Each row is a point on a landscape with many valleys, with its height.
A ball rolls from a point to whichever of its 2 nearest points has the largest drop for the distance, and stops where none of them is lower. Distance is the straight distance between rows; heights are no part of it.
vanap: [ 10 -17  -4  14 -15  -4  -7  13 -32 -20   5  -3  -5   2   8  11 -26  -5
 -16   5]  (h 77.9)
zik: [ 28   8  -6   2  11 -12  -5  11  14  -2  15  16  25   1   3  24  -7 -12
   5 -11]  (h 64.7)
Buzu: [  7   4  16  -2   6  15   0 -19  15   1 -14   2  -5  -7 -10  13  19  11
  22  -2]  (h 42.9)
Vaba: [ -5   6  11  12  -1  10 -14 -25   8 -28   2 -20 -20  -7   8 -15  14 -13
  -9  17]  (h 20.6)
zomot: [ 13  -4 -10   8 -22 -31  15  -1 -21  15  15  -6  10  14 -15 -26  -1   6
  25 -10]  (h 43.6)
miti: [ -9  -6  -4  21 -16  -2  -7  -9 -12 -22  -6 -12 -28  -8  10  -6  -7  -8
 -38  18]  (h 25.9)
gezos: [ -1  12  -6  -8   3 -22  -2  12 -21  16   0  -7   4  27  15  -9 -31  -5
  -5   6]  (h 29.1)
dofu: [ 22   6  23   3  10   1   5 -29  12  -9   4   0  16 -14 -22   7  19   9
  32  -1]  (h 38.1)
rugig: [-10   4  30  20   1   7 -19  -9  -2 -14   5 -23 -25   3   4   2  33 -16
 -21  24]  (h 26.9)
saz: [ -1  -1  -8  10   1 -10  11 -12 -15   7  20  32   9  13  14 -11 -20 -21
   3   5]  (h 52.2)
fisuk: [ 13  -2   4  -1   6 -10  -6  25 -25   4   7   9  16  37  13  24 -29  -3
   2   5]  (h 11.5)
dasip: [ 24   9  -5   3  19 -14 -17  34   3   7  29   7   9   0  19  24  -5 -14
 -29  -5]  (h 83.2)
Bir: [ -1 -18 -10  24  -6   8  -3   4 -20 -18  10  34   4  -9   6  15 -14 -16
  -7  12]  (h 46.4)
fam: [ -7 -22  -3   7 -10  18 -11 -25   6  -8 -21 -12 -19  10 -13 -15  23   3
  13  -5]  (h 59.3)
kib: [ -7  -4  -2  -5  -9   8   2 -22   0 -32  -1 -12 -21  -7   4 -10   0  -8
 -21   6]  (h 7.3)
Relam: [-15   5 -18 -13  -5  -7   1   4  13 -16 -13  -6  -8  -8   1  -5 -18   7
 -11  -5]  (h 47.9)
Tife: [ 24   3 -19   3   1  -5  -4  20  29   2  12  19  12  -1 -10  10  -2 -10
  -1 -28]  (h 66.0)
Tum: [ -8   9  -1  18   1  14 -12  15  -6 -10   4   2  -9 -24   6 -13  12 -20
 -11  -7]  (h 37.1)
futo: [-16  12   2 -12  11   5   8  -1   9 -17  13  -6 -11 -42  10   2  13 -10
 -27  22]  (h 51.0)
sufu: [ -2  16 -18 -22   2 -10  23  -8  13  23 -15  11   7   6   2  -2 -25  -2
  13  -1]  (h 27.8)
nad: [ -9 -15  13  12 -12 -10  -6 -10 -27   2  16 -10  -1  22  -8   4   5  13
   6  16]  (h 77.0)
Danof: [ -7  14  -2   0  13  13 -12  -9  14 -15  12  11   1 -13  15 -14  13 -19
  -3  -3]  (h 34.7)
san: [ 11  25   8 -21  18  12   2  16  31  11  -5  -1  19  -2 -23  19  18   5
   8  -8]  (h 48.4)
Vesoz: [ 23  -3   3  -5   2  -4  -8  18 -14  -9  -5  -5   9  20   2  32 -29   6
  -9  15]  (h 31.8)
gomen: [ 13   2  10   8   7  -4  -3 -17 -14  -8  14  18  14  24  22  -2 -14 -22
   7   8]  (h 55.8)
feb: [ 24   5   0  -8   2   4  -5   7  17 -32  -9 -11   3 -16 -12   4  16  -1
   6  -9]  (h 70.2)
gan: [  1  10  13  -7  10   6  -6 -14  10  19 -30   1   1  28   6   0 -11  -6
  20 -12]  (h 72.1)
bugu: [  4 -13   7  -5   1  18   8  -7  10  13 -25   8  -3   7 -12  10   1  23
  17  -8]  (h 45.8)
zin: [-16  15 -25 -14  -5 -15  -7  20   8  -8   1 -20  -8  -7   6 -21 -11   1
 -26 -13]  (h 42.2)
leb: [ -8  -9   3   3  -4   4 -16 -12   3   2 -19 -19 -18  26  -2 -19   4  11
  12 -11]  (h 63.8)
mimib: [  7  30  12 -20  15   2   3  -1  21  24  -8   5  19   6 -11   8   5  -3
  26  -8]  (h 44.9)
paf: [  6 -16 -11  28 -17  14 -15  18 -17 -17   6  26  -5 -17  16   5   1 -18
 -22  -2]  (h 42.4)
Muni: [ -6  -2 -11   7 -12   1  -3 -33  -4 -18   2 -16 -21   4  19 -23 -14 -11
  -6   2]  (h 24.3)
fodon: [  5  28 -11 -25   4  -2  22 -11  33  -6   6  -1  15 -21   1   0 -10   2
   5 -18]  (h 56.5)
ziref: [-19  -5 -15   4  -9   0 -10  13  -9   8  -6   6  -6  13   0  -9 -11  -1
   1  -2]  (h 70.9)
Von: [  9  21   6   3  13   1 -21   5   5 -21   0 -12  -7  11  19 -10  -7 -17
   5  -6]  (h 61.1)
Zubep: [ 19  15  -3  -6   9  -4  -6   3  13  -3   1  -1  16   7   5  -3  -8 -10
  15 -11]  (h 63.2)
bape: [-13   8  14  -8  11  18   8 -26  24   7  -4  -2  11 -14  -8 -19  39   8
  25 -14]  (h 27.9)
Tapo: [ -2  -2   1 -10   5 -11   7   6  -4   5   4   1   7  -5 -19  23  -7  13
   1  20]  (h 56.8)
gope: [ 19   2   8   3 -14 -22  21 -13  -5  15  -6  -6  17  16 -12  -8  -4  11
  33 -21]  (h 40.3)
vaki: [ 26  -2  -6  -5  -7   1   6  -1  -8 -15 -13   8   2   6  11  11 -33  -3
  -8   9]  (h 49.3)
Ril: [ 20  -8  13  15 -15 -11 -14 -16 -14 -38  13 -12   1  -2   3   2  -1  -4
   6   3]  (h 28.7)
fuled: [ 11   9  21  -2   3  -7 -19 -26  -2 -19  11 -35 -14  15  18   8  -5  -3
 -23  31]  (h 45.1)
buva: [ -6   4   6  -7  13  24  14   5  26  11  -3  21  18 -20 -22   7  30   5
  22 -16]  (h 55.1)
Reva: [ 22 -11   0   7  -9 -11  -3 -13  -9 -23  23  10  14 -23   0   6   1  -4
   7  10]  (h 32.8)
lasa: [-23  -7  -7  25 -20   1  -8  19 -20  -3  -2 -21 -24 -14   6  -3   4   6
 -33  14]  (h 34.9)
gev: [-21  15   4 -26  16  18   7 -12  26  12 -24   2  -2  18   6  -8  -2   2
  11 -14]  (h 67.3)
Lifo: [  7   5 -16   0 -12 -36  12  -3 -21   8  21   4   8  19   4 -34 -11  -7
  14   5]  (h 45.7)
vilis: [  4  -9  -5  24   1  22  -8  25 -17  -3   8  19  -9 -32  27  21   4 -23
 -30   6]  (h 45.4)
nis: [  4  14 -15 -31   6   7  35  -9  41  14  -5  20  15 -16 -10   2  -9  -1
  -4 -30]  (h 59.2)
Rore: [-16   2   8 -12  -5  19  -8  24   5 -22 -10 -12 -13 -10 -21  -5  40   2
  -4   3]  (h 42.3)
vavol: [ -4   2 -21  -5  15  -8   5  33  12  17  25   8   0 -37  23  15   1 -15
 -34   1]  (h 84.2)
nuso: [ -8  -1   1   3  15  14  -4  19   0  -6   9   6 -13 -46  21   8  12 -21
 -35   8]  (h 48.3)
kalo: [  1 -10 -18  21  -9  25 -17  25   5 -19  -3  10 -10 -20   5  -5   8 -23
 -17 -10]  (h 39.4)
Pazul: [ 13   0   5   3   5  -5  -7  13 -14  20   0  15  14  37   0   6 -15  -3
  16   2]  (h 26.8)
zapak: [ -1 -23   0   3  -3 -11  23 -17  -8  26   4  21   9  -1 -10   5  -1  17
  25  14]  (h 64.8)
gek: [  1 -35  20   8  -2  -2  15 -31 -17  31  -6   3  -1  14 -15  11   7  28
  23  15]  (h 67.6)
Lef: [ 19  -6  -1  12   6  -3  -9  26 -25   1  13   0  10 -12  37  25 -18 -18
 -23  -8]  (h 81.8)
Feful: [ -5  -1 -30  21  -9 -15  -8  38   0   7  29   6   3 -12   7 -16   0 -13
 -11 -19]  (h 46.0)
puvi: [-29   0  -6  -6   4   5   6 -13   1  -8   9   4 -14 -25   4 -12   8   6
 -25  20]  (h 54.0)
namo: [  8   5 -33 -11   0 -13  22   1  16  14   4  23  13  11  -2   1 -32  -8
   0 -12]  (h 21.9)
museg: [ -1  15   7 -24  24  30  14  12  33   3 -10  16  15 -11 -18  14  27   1
  -2  -8]  (h 52.1)
desa: [  5   0  -6   7   0  -6 -13  26 -23  -4   2  -3  -2   2  26   9 -22  -9
 -26   7]  (h 80.2)
Fotig: [-18  17  21   8  12   7 -33   0  -9  -5   0 -28 -17  11  18  -5  16 -19
 -16  13]  (h 32.1)
teve: [ -7  -7   6   6 -11 -22   8 -29 -10  17   5  -5  -9  24 -11 -19  10  16
  21   2]  (h 73.8)
gok: [-32 -11  -9   9  -4  11  -1  -2 -10   2   6  16 -18  -7   0  -8  -1  -2
 -20  22]  (h 58.1)
lupu: [-19  10  -3 -23  10  18  26  -6  25  15 -16  17   8  -4  -3 -10  -7   9
   2 -23]  (h 63.1)
vupa: [ 11  11  -1   2  -3 -11 -12  17  -3  -2  10 -11  16   0  -2  17   4   5
  -2   8]  (h 54.3)
tisi: [ 21   4 -13  -8  -1  15   3   7  28 -13  -8  12   4 -11 -15   9   0  -5
   7 -26]  (h 67.9)
Rom: [  7 -16  13  -7  -6 -11  40 -22   5  42 -37 -10  -6   4 -11   0 -13  28
  15 -16]  (h 22.1)
vubuf: [ 16  -9  13  13 -22  -9 -13 -21 -14 -26  -9 -21  -8  24  -1  -6 -11   7
   1   3]  (h 10.2)
gopa: [-11 -14   3   9  -2  15 -23  18  -6  -1 -17  -8  -9  12 -18   4  21  13
   2   5]  (h 59.4)
Fuf: [ -4 -10 -24   2  -7 -16  16  -4 -20  19   7  21   9  14   0 -20 -20  -9
  20  -3]  (h 48.7)
movov: [ 14   9 -14  -4  19 -17   1  23  13   7  27  14  16 -24  14  24  -8  -6
 -26   1]  (h 83.8)
rader: [-34  -7  -6  -7  -4  18 -12  10   5   6 -14  11  -8  14  -3 -14   9   2
  -3  -6]  (h 67.0)
Betad: [  5   1 -21  15 -14 -21  -7  18  -4  -9  11   1  12   1  -7 -10  -8  -8
  -2 -15]  (h 47.5)
vak: [-10 -11   9 -12  -4  14  -1  -9   9  -4  -7  -9  -5  -9 -31  12  31  23
   2  21]  (h 55.0)
zapi: [-18   7  12  -3   0   4 -19  20  -2 -21   9 -29 -10 -19  -4 -10  28   3
 -11   5]  (h 39.5)
zali: [-20 -11  13 -22   0  20  -1  -2   9 -21 -20 -13 -21 -16 -24   4  39  10
 -13  14]  (h 48.6)
Lif: [  0 -12  17   7   6   4  37 -22  11  34 -37  -5  -9   3   0 -23 -10  14
  22 -31]  (h 2.6)
zuman: [  7 -20  28   5  -5  -9  15 -26  -9  28 -13 -11  -3  27  -9  -7   1  14
  30   3]  (h 71.0)
dafud: [ -6  19 -16 -27   1 -23  18  -6 -10  14  -7  -6   1  22   0 -10 -28  10
   2  11]  (h 8.4)
Niros: [ 11 -14 -15   7  -1  14   3   1   3 -12  -2  27   0  -6   5  14 -15  -3
  -3   3]  (h 51.7)
Duseb: [ -2 -21   0  24  -4  10  -5 -19 -16 -10   3  29  -3   9   8  -3  -4  -6
   9  10]  (h 51.5)
Dof: [ 19   0   5   3  -3 -13   7 -16   7  -4  18  14  23 -16 -13  12   2   9
  22   0]  (h 35.2)
rike: [-15  -3  22  -6   6  11  30 -24  24  14 -14  -4   8 -15  -7 -22  26  25
  22 -24]  (h 23.5)
suku: [-20   0 -13  -2 -14  -6 -16  31 -18   2   4 -15  -9 -13  -5   9  -6   8
 -30  10]  (h 40.0)
fef: [-20  -7  -5 -12  -4  -1   0   2  -8   6  -3   1 -11  -8 -18   7  12  23
  -2  22]  (h 59.0)
Gefa: [  1   3   2   0   7 -12 -11  11 -12  -6  24  -4   6 -19   3  12   7  -5
 -16  23]  (h 52.8)
Tage: [ 17  11  12  -1   1 -12  10  -4  -5  35  -5  12  14  24 -10   2  -9   0
  31  -1]  (h 34.8)
tov: [ -8   0   3   0   7  25   6 -12  13  -9  -2  12   3  -5   5 -19  21  -5
  18 -12]  (h 31.5)
Degab: [ 10  -5   9   7   4  10  13   7  15  17  -2  13  21  -9 -27  14  18  16
  31 -17]  (h 56.6)
mipod: [-12  16 -28  12  -7  -7 -13  29   4   3  13 -19  -4 -25  17 -21   2 -14
 -25 -22]  (h 45.0)
gati: [ -6 -17   5  22  -8  18 -18 -18  -6 -10  -4   8 -12  13   1 -14  16  -8
  11   6]  (h 55.4)
Nid: [  8 -13  -2 -12  -6 -15  16  -7 -20  18  -7  16  11   9  -8  16 -18  11
  10  20]  (h 61.3)
kiku: [ -9  13 -19 -25   7   6  19  -9  22 -15  -5   5   1 -24  -3  -5 -11   3
 -11  -3]  (h 53.5)
bupor: [ -8 -13  -5   5 -16 -11  -9   5 -25  -4   0  -3  -9  19   0   5 -14  10
  -1  13]  (h 74.4)
Nemi: [-27 -14   7  -5   7  25   0  13   7   6 -19  -1 -12   6 -18 -11  24  19
   7 -10]  (h 63.0)
Fugad: [  8 -19  19  -1 -21 -17  10 -10 -42   8   5 -20   0  45 -10   4  -5  13
   1  17]  (h 81.4)
lufe: [-30  24  19 -12  14   9 -21  10   4 -12   3 -27 -16  -4   3  -9  17   1
 -13  10]  (h 36.7)
seke: [-11  17 -18 -17   3 -26  -2  19  -6   0  10 -10   0  12   3 -13 -12   0
  -6  -8]  (h 38.0)
Tetis: [ 15  28  20  -8   9 -15   3 -18   9  14   2  -7  23  -1 -11  13  11   6
  32   4]  (h 41.5)
samo: [  9  13   7  12  16   3 -18  -3  -9  -7   7   1   1   4  32   0  -4 -21
  -9   8]  (h 59.1)
duga: [ -2  16  14  -5   8  -9 -11  -6  -1 -16  11 -25 -10 -11   7   5   2   3
 -18  26]  (h 50.5)
Vuga: [-12 -19  -4 -13 -10   3  22  -4   4  28 -30  -3  -9   4 -16  -4  -6  30
  18 -17]  (h 35.8)
sopu: [ 27   0  -7  10   5  -9  -7  28  -3  -1  30 -15   5 -25  33  21  -9 -13
 -32 -15]  (h 82.6)
Zukev: [  7 -12  14   5  -6  -9  -3 -35  -9 -19   8 -32 -14  23   1   5  -7   7
  -5  20]  (h 33.5)
pov: [  5  -6   0   2  -5   4 -23  33  -2   1   0   0   9   9 -15   6   9  10
  -2   0]  (h 56.4)
Zikeb: [ -4  -6   8   1   5  15  32 -10  18  30 -19   6   5 -14  -6 -10   6   8
  24 -35]  (h 16.0)
telak: [  0 -14   8   6  -4   7  -9 -11  -4   5 -27  -5  -6  32   0  -4 -18   0
  13  -8]  (h 70.0)

Two balls start at each pair of points below. Name the first point that both come to, or write none.
gan and Zubep: none
buva and feb: none
Tife and dasip: none

For each start below, name the point where the ball stops.
tisi: fisuk
zali: kib
nad: vubuf
Fugad: vubuf

Call two points neighbours if one is among the 2 nearest of the other. Go from one point of each pair to the other, from neighbour to neighbour, staying as low as possible. Name the highest point that can't be avoided.
fisuk and namo: Fuf
namo and Lif: Niros
vubuf and Lif: bugu
namo and dafud: sufu
kib and Tapo: fef
